A landscape with many valleys, sampled at points; each row gives a point and its height.
From any point a ball rolls to the lowest of the 2 points nearest to it. It stops when none of these is lower. Distance is the straight distance between rows; heights are no part of it.
j18: [165 106 117 168 133  93 157 155 138 168 154  74 116 105 137  83 122 126
 107 166 101  97 119 113  97 147 190 133 162  87 115 188  82 146 131  84
 113 135 110 130 111  76 112 153  85 136 159 121 135 116 164 143 151 117
 106 127 179 169 137 115 107 142 114  97 148  90 126 136 147]  (h 40)
j341: [135 136 112  68 176 105 156 114 117 120 107 114 164 136 125 126 138 138
 138 120  90 113 111 140 114 181 127 137 115 121 123 177 132 136 118  80
 136 163 171  78  64 105 107 206 120  81 120 149 158 118 112 143  63 145
 123 102  90 138 120  98 105 114 107 167 129 109 132 130 130]  (h 313)
j283: [121 136 117 106  81 152 124 139 150 171 112  88 145 107 136 132 136 135
 167 124 196 161 145 150 111 169 158  99  59 137 124 188 129  94 174  81
 139 165 157 122 143 100 106  92 120 111 117 162 138 107 123 162 120 141
 107 120 128 136 104 132  92 150 127 118 105 137 102 103 139]  (h 294)
j207: [136  87 154 143 128 109 132 167  96  67 128 138  78 121  85 104  97 109
  92 115  74 109 126 144 145 109 103 136 186  91 114  74 148 119 103 137
 137  73  75 139 133 154 147 128 149 183 159 153 131  93 186  85 154  48
 100 157 133 111 185 133 141 100 167 112 154 164 109 131 134]  (h 304)
j844: [118  62 152 159 100  78 194 100  65  97 135  98 122 118 132  97 167 132
 150 154 117 103 123  97 159 118 174 125 111 119 120 155 203 135 158  77
  84 183  77 135 113  52 132 140  79 151 121 139 117 122 154 164 130  37
 136 124 122 128 138 160 147 106 155 116 149 102 189  91 159]  (h 288)
j338: [119 129 128 158 130 125 154 128 147 165 128  95 151 120 175 102 166 160
 168 165 155 171 142  94 116 132 128 132 152 163 100 180 146 134 164 125
  91 174 183  97 117  90 112 131 106 108  91 107 133 168 114 148 139 145
 129 119 117 170  85 151 151 160  77 145 120  81 140 158 118]  (h 368)
j740: [124 121 123  87 185 117 139 148 118 110 118 165 132 140 124 142  82 120
 100 105  69  98 118 140 121 152  77 156 194 137 124  67  88 138 102 148
 131  63 145  94  86 194 162 184 149 146 163  98 117  99 132  90 104 154
 110  99  80 103 121 132 160  98 105 112 152 176 102 152  91]  (h 190)
j544: [198 143 123 102 157  95 150  72 111 146 105  93 137 101 101 122 161 123
  84 120 115  94  47  83  92 157 177 140 106  84 152 177 115 195 127 108
 113 148 106 103  90  63  91 142  99  80 133 145 134 140 125 146 117 156
  98 125 138 155 142  69  92 105 137 103 129  99 157 112 149]  (h 488)
j322: [130  91 162 165 109  74 138  74 112 128 156 147  88 117 128  99 127 140
 119 167 104 124 107 110 203  63 175 136 134 134 136 104 141 187 120 165
 103 161  32 155 127 111 149 109 114 166 152  91 134 126 143 142 143  78
 159 166 175 154 143 172 175  70 163 165 172 118 159  74 137]  (h 191)
j923: [153  97 140 153 105 149  98 106 136 134 180 119 100 119 112 110 125 102
 130 148 183 133 111 119 163  90 121 132 111 145 140 108 156 178 138 173
  98 134  50 125 157 114 126  73 146 146 126 125  96 163 117 137 191 110
 117 179 164 147 135 114 124 156 155 134  98 122 149 127 162]  (h 710)
j469: [124 119 125 132  94 133 106 111 145 138 168 127 119 116 119 112 133 127
 118 141 158 135 126 145 137 105 140 133  95 137 150 117 110 153 121 166
 123 130  89 143 127 133 123  99 140 135 125 122 110 134 130 129 164 124
 115 155 166 148 131 140 133 129 144 130 118 132 140 115 138]  (h 684)
j865: [145 167  88 163 101 160  99 157 172 174 165 127 130  96 178 109 114 124
 108 161 174 164 147 106  73 139 173 140 155  97 124 161  32 103 134 157
 157 117 146 157 144 102 116 118 121 117 160  91 136 147 128  97 175 195
 134 103 162 165 119 116 100 172  76  98 124 111 139 128 141]  (h 897)
j967: [ 88 158 130 126 161 178  66  88 143 128 104 195 111 134 124 174  86 120
  86 105 160 131 134 155 143 114  72 159 128 136 177  33  98 160 127 205
 142  90 112 171 136 187 148 117 158 153 135  57  99 132  74  99 144 184
 158 121 122  84  90 121 186 126 126 119 117 156 133 118 119]  (h 393)
j73: [141  85 130 170 101  78 191  97  92 131 111  89 137 106 141  95 167 137
 121 161 104  82 120  79 137 133 198 140 125 109 122 169 180 135 144  67
  83 170  85 134 103  48 137 163  66 167 145 105 159 121 167 180 122  82
 146 105 137 143 148 163 142 130 145  91 152  78 174 104 148]  (h 229)
j935: [ 96 120 110  84 155  86 110 120 129 147 137 156 135 126 103 128 128 150
 116 110  75 109 101 171 144 155 147 151 105 100 156 124  73 131 117 146
 153 129 143 121  78 147 128 158 136 146 125 113 141 103 157 132  60 133
 122 112 130 138 108 135 112  64 122 148 162 132 128  86 130]  (h 688)
j301: [114 107 129 114 164  99 149 104 104 117 151 108 120 132 121 119 170 140
 157 114 133 139 105 109 132 125 122 134 125 117 129 143 174 179 142 121
  91 193 132  81  97  83  94 155 151  91  90 153 101 187 109 153 134  79
 119 164  88 161 104 144 122  94 118 176 128  91 165 127 124]  (h 168)
j361: [127 162 125 124 177 151 119 157 126 117 139 169 146 143 156 177  86 124
  99 110 104 120 139 130 128 134  82 154 214 147 134  71  76 138 111 167
 147  67 169 132 127 188 151 171 158 155 151  86 119 109 130  62 130 165
 141  96  90 102 104 121 184 144 103 101 120 163 118 170  89]  (h 262)
j532: [140 157 120  71 185 105 169 108  98  91  92 117 155 133 124 110 150 140
 131 103  89 115 102 108 109 150 114 146 119 133 106 162 182 154 115  89
 124 181 173  78  68 105 101 189 117  60  96 164 140 141  80 138  93 107
 120 123  54 117 125  98 109 108 100 179 139 117 152 147 113]  (h 349)
j151: [161 118 165 143  86 134 122  60  87 102  61  99 132 120  70 136 148  96
 146 107 139 105  94  85 141  99 148  98  79 136 124 102 199 134 109 117
 113 112  55 129 147 106 118  71 106 124 108 171 140 124 112 164 142 100
 117 130 110  93 179 105  89 138 183  93 122 144 155 117 180]  (h 290)
j33: [123 123 117  50 139 148 128 155 113 111  64 166 135 134  99 173 100 132
 153  87 110 105 114 179  94 175  91 122 102 121 130  86 102  96 110 107
 166  87 138 142 106 186 134 134 161 131 149 176 121  62 135 115  95 130
 130 112  97  81 118  94 106  82 126 118 140 169 112 104 120]  (h 182)
j122: [117 124 144 119 145 108 167 129  93  67  97 119 130 147 124  99 161 139
 132 124  81 110 127 100 130 120 109 127 142 136  99 124 173 137 106  99
 105 158 145  81  87 137 127 180 117 121 100 146 137 123 112 152 101  72
 121 137  79 117 143 133 155 112 120 161 136 117 151 156 114]  (h 266)
j240: [ 92 103 144 140 105  75 143 136  97 129 166 128  98 117 149 102 127 153
 137 139  80 112 142 142 172 103 181 121 117 109 121 118 122 106 136 107
 139 155  85 158 122 128 151 127 120 168 142 121 136 108 200 111  91  36
 132 161 148 144 139 172 137  74 161 121 182 121 132  68 118]  (h 71)
j656: [136 143 104  51 187  94 139 129 134 121 167 185 154 135  87 129 103 136
 134 115  76 144  91 170 142 177 131 144 119 110 139 125  84 160 145 141
 147 165 148  98  67 112 123 182 162 105 106 165 100 157 118 117 116 156
 119 135 106 143  97 112 103  94 116 175 127 106 130 126 118]  (h 624)
j797: [ 80 127 124 113 145 123 130 189 121 110 181 156 160 153 147 143 107 117
 147 117  89 130 181 163 152 126  68 124 202 143 116  83  99 138 124 133
 142 136 182 126 127 205 162 174 148 147 131 130 115 114 142  75 127  96
 158 122  90 125  94 151 192 133 121 150 113 146  95 160  79]  (h 868)
j424: [151 136 104 161 144 110 116 118 140 152 171 122 126 106 134  99 122 131
  83 156  94 110  97 100 123 122 157 153 168 112 131 142  63 145 107 184
 124 103 111 151 104 123 130 137 136 141 154  82 143 153 147 122 153 162
 118 134 175 173 131 111 140 127 101 128 154 111 150 136 138]  (h 842)
j435: [112 157 127 166 102 155 114 116 135 137  85 115 145 122 169 154 148 145
 115 115 160 130 155 105 129 105 115  94 112 156 144 131 143  83 105 124
 149  98 150 158 167 175 130 101 114 134 147  83 151 111 142 143 102 187
 177 125 155 109 133 140 145 147  96 110 123 161 105 145  95]  (h 88)
j196: [ 87  94 127 143 114  78 159 152  88  91 140 106  95 137 114  96 134 148
 119 125  51  90 140 141 147 143 158 131 136  95 137 165 146 102 129  76
 132 136 117 138  90 120 144 181 119 153 139 150 142  92 193 109  82  16
 111 132 113 106 160 140 140  95 168 112 171 122 132 104 117]  (h 141)
j548: [112 126 134 208  96 167 129 178 144 132 104 104 129 146 164 147 128 124
 127 135 174 138 196  99 121  77  98  87 163 159  89 117 176  33 130  99
 140  98 153 151 216 143 159  96 102 140 145 125 144 126 168 124 140 109
 167 133 128 103 173 175 132 184 127 112 103 151  90 170 115]  (h 293)
j540: [122 111 126 135 144 145 152 195 120  95 101 105 110 133 102 113 115 122
 110 112 106 122 152 131  93 138 110 114 192 109  98 123 140  74 113  91
 157  59 143 118 152 145 151 152 123 137 149 159 123 103 164 104 139  93
 114 133 124  95 187 112  97 139 148 113 123 154  82 171 122]  (h 312)
j612: [151 131  88 108 179  89 171 115 117 127 130  94 136 118 112  91 143 146
  88 137  71  96  86 130 111 164 159 146 143  77 137 177 109 147 111  87
 135 144 151  84  62  95 102 199 109 101 140 126 159 108 144 134  75 120
  93 111 121 142 145 108  98 111 111 133 144 106 129 133 127]  (h 237)
j98: [ 75 130 105 102 129 125 126 190 132 133 200 130 150 167 163 160 116 115
 189 138 120 153 208 167 162 126  75 110 168 155 108 114 120 121 146 122
 141 167 182 130 142 187 145 158 153 133 100 164  98 110 131  80 124  93
 168 138 103 127  90 155 177 147 130 160 107 131 111 151  93]  (h 855)
j331: [ 96 138 129 108 126 172 103 120 121  93 132 167 113 173  99 136 118 117
 169 117 141 147 155 157 168 102  80 135 111 158 132  83 152 155 141 168
 106 140 134 123 136 190 145 107 162 131  92 150 115 142  71 142 158 106
 117 165  93 101 113 142 150 139 153 156  98 135 141 142 115]  (h 750)
j325: [ 81 140 113 121  94 125 133 174 160 187 169 117 147 120 177 122 130 142
 170 138 147 149 179 151 110 149 155  85  95 106 126 170  71  60 144  80
 157 161 182 175 146 128 134 139 114 144 147 117 143  97 173 151  83 138
 166 126 158 165 102 161 123 115  95 142 151 135  94  89 105]  (h 598)
j198: [161 115  97 124 151  94 152 178 135 140 169  92 108 110 128  79 130 128
 100 152  86 108 117 133 104 152 162 131 176  65 125 171  83 128 140  95
 132 117 140 111  97  95 118 172 116 118 145 139 143 127 176 123 131 107
  99 123 157 153 154 117  93 132 110 119 140  93 120 151 115]  (h 136)
j94: [157 156  93 101 174 121 115 133 158 142 230 158 124 129 128 103 110 118
 130 133 121 173 104 150 120 144 130 156 141 104 154 105  45 179 164 192
 130 146 108 115 101  91 116 134 160 136 101 120  94 189  94  88 173 163
 119 148 123 157  70 116 126 131 110 168 111  69 141  97 128]  (h 780)
j762: [137 123 133 103 141 158 106 137 128  94 183 148 108 163  95 101 111 110
 145 114 142 150 122 169 140 114  98 136 112 124 139  80 145 159 148 171
 120 134 101 124 127 127 143 114 177 129  99 181  84 153  90 120 185  83
  98 167 116 129 108 114 106 146 163 141  94 112 120 136 137]  (h 721)
j824: [ 76 122 131 202  68 155 120 170 151 170 151  91 140 113 192  98 136 132
 172 164 199 161 204 126 120 102 140  72 126 149  86 168 122  49 139 109
 135 154 146 186 195 133 132 100 102 154 162  93 128 139 169 141 157 114
 167 121 152 149 108 187 145 169  91 110 135 143  97 112 117]  (h 649)
j117: [162 151  94 173 125 137 126 131 151 180 150 124 134  96 163 112 130 135
  86 154 134 128 116 100  84 139 179 148 141 106 136 176  34 123 118 159
 149 108 142 151 120 104 119 139 109 111 155  75 149 139 144 135 140 209
 133  97 176 174 127  96 119 143  86  99 133 115 132 129 145]  (h 871)
j703: [193 158 109  39 150 150 123 155 129  97  94 182 139 151 107 121  93 108
 128  85  89 145  85 160  85 176  90 143 121 111 121 116 125 161 149 135
 151  98 147  99 105 127 119 115 163  85 107 205  85 122  67  60 159 158
  97 121  74 103  97  61  87 155 159 118 101 116  97 155 118]  (h 545)
j340: [ 98 107 152  70 168 134 138 169 106 100 113 180 118 134 105 145  94 131
 150  95  70  99 111 173 134 143  96 139 136 129 127  60 110 115 109 129
 134 101 141 117 100 204 155 168 159 154 152 136 127  94 128 113  94  89
 104 112  75  93 121 129 140  58 138 146 157 181 117 111 101]  (h 117)
j485: [145 118 161 220 133 103 144  81 129 110 106 114 104 116 124 107 164 144
  82 178 100  95 120  62 158  56 149 146 168 139 131 114 141 155  87 170
  98  97  72 146 114 133 130 109 104 158 140  61 163 154 144 169 136 134
 139 144 167 139 158 153 205 120 131 134 150 118 177 143 137]  (h 357)
j635: [ 88 119 135  92 158  91 120  86 111 149 117 178 132 116  92 155 125 166
  91 122  79  89  94 156 155 142 145 149  86 113 175 115  68 135  82 150
 160 119 134 126  90 139 124 140 120 149 133  63 142  84 141 139  31 153
 130  87 139 135 113 146 120  40 115 147 181 152 139  66 141]  (h 706)
j571: [135 104 162 135  86 120 110  69  88  82  65 126 113 132  74 147 144 108
 140 121 137 101 109 120 175  95 144  98  94 132 137  75 189 135  94 141
 123 109  47 158 129 140 143  67 128 143 123 153 144 104 124 162 137  77
 128 142 124  95 170 130 119 103 190 111 157 175 158  93 167]  (h 235)
j241: [159 152 116 155  90 173 113 152 145 145  80 114 127 128 143 155 125 123
 112 116 179 125 158  93  94 119 116  79 103 137 136 146 142  53 112 106
 181  61 144 175 209 158 142  86 120 130 164 115 144  82 153 125 122 172
 160 105 158  91 171 109 111 162 117  78 110 169  85 150 106]  (h 183)
j527: [121  89 190 144  91  97 117  73  86  82  84 145 104 121  85 153 124 113
 145 128 142 114 115 125 202  81 175 121  77 129 148  77 177 122 106 130
 113 137  29 175 134 119 158  66 140 165 124 153 136  94 130 132 134  47
 158 149 151 100 160 144 117  78 200 122 177 168 159  60 162]  (h 192)
j27: [ 72 111 125 153  95 140 101 130 145 162 190 121 117 136 165 124 139 139
 207 167 214 177 171 156 175  90 107 115 100 171 120 131 151 148 188 160
  91 212 140 136 173 136 128 111 135 140  87 116 116 168 106 158 165  96
 131 160 112 148  68 180 139 158 115 157 101 113 147 127 128]  (h 803)
j930: [136 177 126 139 137 127 150 115 152 147 114 113 171 131 179 147 139 142
 150 137 149 155 134  92 106 143 133 140 150 165 109 184 113 123 140 121
 115 141 192  98 103 127 107 142 109  97 110 114 154 152 101 117  96 207
 145  98 128 143 105 121 166 168  96 143 125 114 137 184  99]  (h 460)
j497: [116 142 168 171 103 164 103  80 124 117  66 135 115 126 130 177 150 147
 100 117 156 122 152 110 153  71 110  99  98 158 166  85 167  75  88 147
 161  85 129 185 178 203 141  80 117 157 154  61 162 101 132 166  83 168
 157 124 144  96 145 146 165 107 108  84 138 188 122 123 112]  (h 172)
j90: [ 93 132 140 166  86 135 155 140 116  75  48  93 159 163 143 163 154 137
 156 110 108 101 190  92 116 103  96  85 129 162  76 149 213  38 107  54
 107 111 158 134 169 154 157 133  89 122 113 142 137  96 133 158  72 100
 172  96  78  51 170 135 165 142 129 133 131 142 117 169 105]  (h 392)
j714: [198 164 100  79 147 161 115 154 162 126 162 171 131 129 143 115 102 113
 117 121 146 177  94 145  86 186 113 164 128 101 146 133 104 162 161 152
 147 120 142  98 118  82 121 116 167 100  99 176  93 152  83  53 167 186
 110 124 107 118 106  92  81 177 142 116 103 109  97 138 125]  (h 472)
j484: [171 130 152 130 107 138 131  92 100 116  65  94 129 125  91 126 145 101
 121 106 144 113  88  85 105 116 131 119  98 122 120 136 199 144 123 118
 111 112  91 111 141 103 107  96 111  93  99 167 131 144 113 153 145 107
  85 140 129 108 174  90  78 147 159 113 108 126 144 141 170]  (h 352)
j599: [100 151 175 176 112 167  65  40 131 117  63 161 100 126  99 185 131 126
 107 111 172 125 130 126 164  59  92 119 111 153 176  56 172 135  94 189
 125  78  98 171 165 203 127  61 135 151 138  54 167 130  98 172 118 172
 152 132 135  94 141 137 173 115 134 119 128 169 140 133 131]  (h 246)
j501: [114  92 138 158 145 106 152 184  94  76 113 113  89 134 114  98 118 130
  89 122  50  98 140 126 127 123 107 134 202  96  93 117 140  97 103 111
 121  84 128 110 129 147 138 169 120 170 150 131 140  95 186 102 115  43
 101 134 109  94 187 144 138 121 130 115 159 152  99 165  99]  (h 254)
j647: [164 131 110  44 174 124 132 157 128 100 138 173 138 149  75 111  96 117
 131  94  76 145  83 170 110 173 112 140 127 118 135  96  95 155 137 139
 147 119 140 102  73 122 126 155 164  94 109 181  94 140 110 101 141 141
  91 146 104 116 109  84  96 113 129 145 110 120 115 126 118]  (h 591)
j135: [133 124 106 179  65 151 135 138 162 175  84  73 137  95 147 139 121 115
 128 140 186 127 152 100  90 134 173 107 118 128 107 186 137  82 147  87
 117 121 140 131 199  82 103  61  95 123 157 132 141 130 145 142 158 150
 102 102 177 141 164 125  71 179 127  65 102 116 100 133 182]  (h 72)
j174: [200 143  98  79 144 153 123 177 168 132 149 139 124 123 144 128  95 108
 100 127 143 171 106 136  56 192 133 161 155  95 116 166  99 135 162 119
 141 106 168 100 140  68 102 118 146  85 110 163 111 136 107  60 165 173
  96 102 129 131 142  74  66 180 135 100 100  92  89 153 139]  (h 397)
j679: [136 123  98  90 165 146 105 147 147 109 244 172 116 151 106  95 110 109
 141 131 139 165 122 178 144 140 110 146 127 103 146  75  89 176 164 185
 139 151 102 124 119 100 142 135 174 129  96 171  55 173 100  87 186 100
 113 165 127 139  83 122 117 148 138 157 100  86 113 104 128]  (h 747)
j664: [178 139 140  92 117 121 148  91 106 142 103 111 135 113  92 122 148 106
 102 104 119 106  66 110  96 144 160 129  90 104 144 161 140 175 134 104
 129 121  96 113 105  85  97 115 109  95 120 168 126 136 129 146 126 119
  96 131 155 131 145  71  79 113 146 105 122 127 145 112 154]  (h 428)
j689: [183  93 119 167  94 117 149 136 141 172 130  85 125  96 135 107 133 116
 112 156 143 120 121 104 100 129 193 118 133 109 110 181 103 149 140 103
 112 136  77 124 149  63 120 102  89 133 159 126 129 126 142 137 199 123
 104 116 195 176 143 105  94 150 125  83 141  95 129 110 176]  (h 148)
j183: [145 147 105 130  80 165 136 148 178 177  89  84 135  97 144 143 120 121
 131 110 202 152 149 120  74 176 173 118  84 113 118 191 127  88 153  68
 134 113 163 124 184  87  89  86  96  94 148 153 139 103 135 131 134 170
  97  92 158 128 142  98  62 176 142  77 102 124  76 132 155]  (h 186)
j658: [120 140 144 113 124 125 120  93 119 122 103 131 142 135 112 129 151 149
 122 134 135 138 102 132 139 112 135 132  84 144 138 125 120 156 108 152
 111 133 126 108  89 133 106 116 121 102  96 128 133 149 107 150 115 153
 116 138 134 133 135 123 129 113 127 151 124 138 145 125 126]  (h 648)
j771: [121 168 109 141 162 165  95 107 151 121 133 177 127 118 141 154  92 112
  97 121 131 129 141 132 136 113  84 151 168 146 158  60  80 155 108 199
 146  73 133 147 123 175 155 143 163 146 136  81 110 144 102  70 155 192
 152 120 126 105  95 129 185 140 104 119 110 148 141 140 107]  (h 336)
j874: [176 149 109 119 107 155 133 158 170 161 121 110 127 106 153 123 115 116
 128 129 167 176 117 124  68 163 149 143 139 124 109 192 108 118 154 108
 123 123 172 116 157  75 107 110 129  95 119 157 128 116 110 100 159 176
  98 108 149 139 127  92  77 183 122 100  93 104  84 150 143]  (h 305)
j406: [173 116 141 134 131 139  87  80 135 132 177 115  89 123 114 109 134  83
 128 141 173 131  81 131 149  99 135 144 105 141 141 102 166 208 160 174
  84 149  23 117 151  81 125  61 168 119 149 153  66 187 111 139 229 109
 113 178 162 139 133 113 112 160 155 147 109 107 146  97 162]  (h 737)
j678: [ 75 129 148 176  82 140 103 148 150 166 164 132 114 125 182 114 143 114
 166 140 188 162 190 147 155  79 118  72 113 140 124 107 130  55 127 121
 145 155 128 210 201 181 157 117 122 168 146  83 142 137 160 129 131 114
 186 132 159 134  99 206 145 142 115 129 131 166 107 109 102]  (h 672)
j944: [111  98 124 115 151  90 155 159 105  76 123 104 104 145 110  92 137 134
 103 124  51 103 128 132 133 152 126 128 162 109 105 136 160 121 108  84
 120 121 144  89  99 143 125 198 107 134 138 146 148  97 157 122  93  50
 105 138  94  96 165 131 131  98 123 139 145 135 116 147 109]  (h 202)
j919: [105 129 151 193  99 146 133 157 128  92  97 111 146 145 150 145 159 142
 133 114 132 115 202 102 131 100 104  69 142 141  92 134 193  22 121  67
 137  97 138 176 207 151 169 114  81 160 150  98 153  98 170 158  87 106
 182 112 120  72 166 168 158 148 103 104 142 158  86 135  84]  (h 346)
j758: [ 91 115 152 132 118 149 112 128 122 113 156 134 102 173 115 120 138 128
 185 128 175 156 155 152 172  88  81 127 114 159 129 120 187 142 166 148
  84 191 137 104 165 158 118 121 157 119  77 151 102 180  84 158 171  84
 124 168  86 125 101 156 142 157 161 162  90 114 150 157 125]  (h 775)
j89: [136 121 123 120 129 184  81 164 135  88 124 158 100 121  90 118  85  93
  99 105 131 124 120 148 112 116  70 129 145 114 141  33 141 129 115 180
 157  48 102 135 145 164 165  91 177 146 145 146  93 119 120  89 179 117
  95 144 117 101 150 105 131 145 155 100 100 164 113 135 133]  (h 391)
j393: [103 131 152  68 207  95 118  58  91  92 122 158 140 143  69 139 158 140
 134 106  89 105  92 134 162 119 114 154  96 129 129 111 137 193 100 156
  99 175 128  95  81 116 106 161 135 100  87 123 113 187  62 163  93 119
 122 124 110 124  87 135 122  66 113 201 142  96 192  84 132]  (h 151)
j814: [119  89 158 155  91  92 129  95  99 114 141 140 102 122 115 130 129 149
 135 147 119 117 125 122 192  84 177 123 103 128 139  98 149 139 118 132
 123 151  47 163 128 119 151 106 129 163 128 112 132 105 149 135 133  56
 163 155 161 134 157 170 142  86 171 139 170 141 156  76 141]  (h 137)
j115: [116 159 110 105 139 108 146 129 136 157 128 120 175 138 170 156 113 152
 146 136 101 132 138 142 131 165 120 118 133 147 132 163  81 106 115 104
 157 131 194 115  99 130 132 171 125 102 132  97 156 117 140 119  66 208
 171 108 118 152  99 137 156 124 103 152 124 125 123 148 100]  (h 526)
j711: [156 185 133 140 119 139 131  99 148 142  87 147 174 146 184 155 134 138
 120 125 145 159 106  92 104 145 125 165 133 171 124 176 130 139 125 151
 112 110 173 103 123 138  99 107 110  85 113 105 151 154  66  98  97 233
 147  86 120 129 115  93 161 190 122 119 114 113 136 180 118]  (h 527)
j826: [ 80 124 118 150  79 134 136 183 158 164 154  86 147 128 182 118 131 141
 191 140 171 164 210 150 114 145 134  69 102 139  89 176 118  48 160  64
 139 175 166 176 177 134 144 123 107 149 150 139 124 111 161 154 109 109
 176 116 137 144 102 187 143 142 110 133 137 139 104  98 114]  (h 623)
j538: [142 145 107  45 153 132 138 138 117 127  63 152 153 128 103 169  96 125
 121  91  83 106 109 167  90 187 116 133 107 119 125 131  88 114 110  86
 169  94 164 106  91 160 128 156 146 109 148 152 135  81 131 115  68 178
 123  96  92 108 126  74 102  91 125 114 138 158 109 131 112]  (h 234)
j245: [ 71 137 111 119 107 147 105 162 129 167 197 131 157 166 178 172 123 112
 211 144 174 165 213 159 172 110  84 108 127 172 122 126 127 124 167 124
 114 183 186 124 152 183 144 135 149 124  88 141 107 130 114 114 125 122
 181 134  93 130  79 172 169 166 117 175  86 129 125 147  98]  (h 841)
j785: [172 120 120 175  73 147  98 106 151 189 124 103 113  90 157 104 124 111
 108 154 192 144 116  82  97 128 178 138 106 129 120 174 132 136 152 146
 108 125  93 115 182  77  95  53 119 119 142 128 126 142 120 138 198 167
  91 122 184 166 141 103  93 177 124  79 106 105 129 130 190]  (h 140)
j314: [162 111 172 163 151  79 129  74 109 112 138 126 106 107 109 112 151 126
  96 169  90  97  70  77 174  75 149 159 158 128 141 112 142 211  96 177
  84 128  42 122 105 108 127 120 118 147 153  87 132 157 125 145 152 127
 135 158 169 149 132 123 187 102 143 170 157 104 179 116 146]  (h 276)
j481: [159 140 110 121 175 115 110 104 155 132 211 154 122 118 110 119 122 128
  92 151 105 127  89 136 139 131 134 154 140 114 151 120  49 187 138 200
 126 133  87 139  92 102 130 134 148 123 126 101 103 188 111 111 160 167
 119 155 142 168 106  94 144 122 103 159 133  84 153 104 135]  (h 809)
j263: [113 108 129 119 107 114 157 140 140 137 127  93 151 128 135 126 164 157
 161 134 158 132 149 137 124 138 153 101  88 143 127 174 146  92 149  72
 120 176 153 133 114 103 114 137 104 127  92 159 142 117 145 178  91  99
 134 131 127 144 123 158 117 106 126 129 127 115 132 115 139]  (h 355)
j492: [ 99 149 131 119 150 121 115  64 109 139  79 167 141 121 112 171 136 174
  81 111 114  92  84 135 154 122 123 147 101 151 161 111  77 135  90 164
 155 103 141 141 101 159 118 138 121 134 144  54 161 112 113 148  57 224
 140  88 135 138 111 140 161  64  93 142 156 146 151 103 119]  (h 731)
j382: [163 180 148 115 134 137 128  85 122 127  68 142 153 149 138 148 159 120
 118 115 143 147  84  99 104 138 114 151 104 153 136 158 160 156 114 143
 102 125 151  91 110 128  82 116 110  73  97 120 148 162  68 136 110 198
 116 115 120 132 126  90 126 142 135 125 111 115 132 152 125]  (h 594)
j839: [124 118 140 144 116 111 159 109 130 150 131  91 146 116 136 114 172 143
 167 143 166 152 119  98 120 137 135 117 101 149 121 164 182 151 156 111
  81 190 146  99 111  81  99 135 119 108  92 143 117 161 121 179 137 114
 109 140 124 160  92 155 112 139 104 140 119 107 150 128 138]  (h 277)
j131: [119 118 120  60 182  77 128 107 111 147 183 151 139 130  86 120 136 134
 129 128  76 112  97 163 146 166 158 159 109 103 157 144  88 164 122 119
 147 180 127 107  59  82 107 161 136 115 100 126 124 137 122 154  64 123
 116 115 135 159  91 130  84  71 124 182 159  96 150  80 153]  (h 659)
j272: [128 128 129 145 120 159 117 194 131  90  92 128 126 139 108 148  93 104
 125  93 122 120 150 111  92 128  78 111 185 146  91  98 162  57 110  94
 154  54 150 125 181 158 149 109 145 126 153 171 114 100 133 100 152 110
 128 126 114  87 192 110  97 150 154 107  98 166  84 189 121]  (h 317)
j601: [147 159 132 130 101 177 103 157 140 115  52 126 120 138 127 178 107 115
 130  89 135 124 150 107  93 125  89 104 142 153 105 104 185  56 112 112
 170  51 144 143 190 183 142  77 131 119 153 158 128  81 128 109 127 146
 139 108 105  75 183  93 101 151 144  92 101 175  81 176 116]  (h 263)
j808: [ 86 122 107 102 130 104 143 148 144 186 157 113 164 134 177 132 120 156
 153 151 122 145 148 162 128 168 160 112 109 119 133 179  66  95 133  82
 159 173 186 130  97 116 134 172 104 122 117 109 166 112 151 153  65 161
 158 107 132 169 101 157 140 107 102 161 151 110 124 108 116]  (h 565)
j236: [ 88 162 146 170 124 196  46  69 148 128  80 167  90 128 136 170 102 120
  84 125 183 133 162 128 144  67  68 147 138 154 180  55 140 140 121 215
 134  67  95 178 171 196 153  97 162 163 141  39 143 142  88 124 159 180
 147 122 122  94 116 128 194 152 117 104 102 167 144 131 112]  (h 325)
j316: [149  96 127 149 128  89 189 121 119 166 135  72 130  90 153  95 160 132
 121 153 109  89 119 112 106 163 191 124 124 101 127 187 128 147 146  67
  98 179 118 115 102  60 102 164  71 137 132 125 149 124 157 164 114  99
 123 123 155 165 129 139 123 129 126 101 144  89 151 109 150]  (h 145)
j273: [117 134 127 181  85 165 121 161 158 150 105  96 127 134 159 132 120 121
 133 134 183 155 154  96 106 112 131 127 144 153  94 151 165  70 132 122
 118  94 158 116 208 114 126  89 121 118 127 139 149 125 134 123 166 150
 121 124 134 119 163 142  93 201 132  98  80 130 101 172 141]  (h 205)
j644: [144  80 134 124 143 160 120 170 119  71 153 168  85 123  85 108  87 100
  97 109 108 113 122 157 130 108  74 142 166 100 119  27 126 143 102 184
 142  72  81 140 131 167 160 114 171 174 164 167  89 114 132  84 191  68
  82 168 122 117 147 119 146 119 163  91 124 162 102 139 146]  (h 348)
j946: [ 54 108 133 127  96 142 114 134 136 166 168 132 136 147 150 144 133 136
 209 140 211 171 191 177 174 115 121 110  71 173 126 125 141 115 165 129
 112 214 164 137 151 154 125 111 135 133  75 147 113 139 107 152 120 112
 149 149 123 136  77 191 120 134 117 168 108 118 129 116 133]  (h 821)
j450: [160 151  87 100 137 149 129 167 142 138 110 140 148 127 126 147 103 137
  98 113 104 113 116 131  93 171 122 134 147 115 136 129  79 109 121 122
 163  77 161 132 107 135 127 150 138 114 148 125 128  89 159  92 119 197
 128 104 139 117 140  80 113 115 116  94 130 149  96 160 108]  (h 303)
j187: [110 117 134  88 197  67 137  99 102  86 171 140 116 150  90 123 164 136
 130 123  86 105  90 132 160 119 102 143 145 110 130 117 151 198 116 153
  97 196 129  83  76 105 110 174 137 103  99 128 109 191  98 153 112  84
 115 154 100 147  98 138 131  62 122 205 148  88 177 112 120]  (h 44)

For each start below, name the point where the ball stops.
j664 -> j814
j935 -> j135
j98 -> j762
j424 -> j762
j967 -> j435

Call two points neighbours if one is among the 2 nearest of the other. Go from one point of each pair to the other, from neighbour to neighbour, staying as low as possible. Name the highest point that can't be avoided.
j240 and j135 -> j532
j187 and j240 -> j263
j340 and j240 -> j967
j18 and j135 -> j689
j435 and j814 -> j272
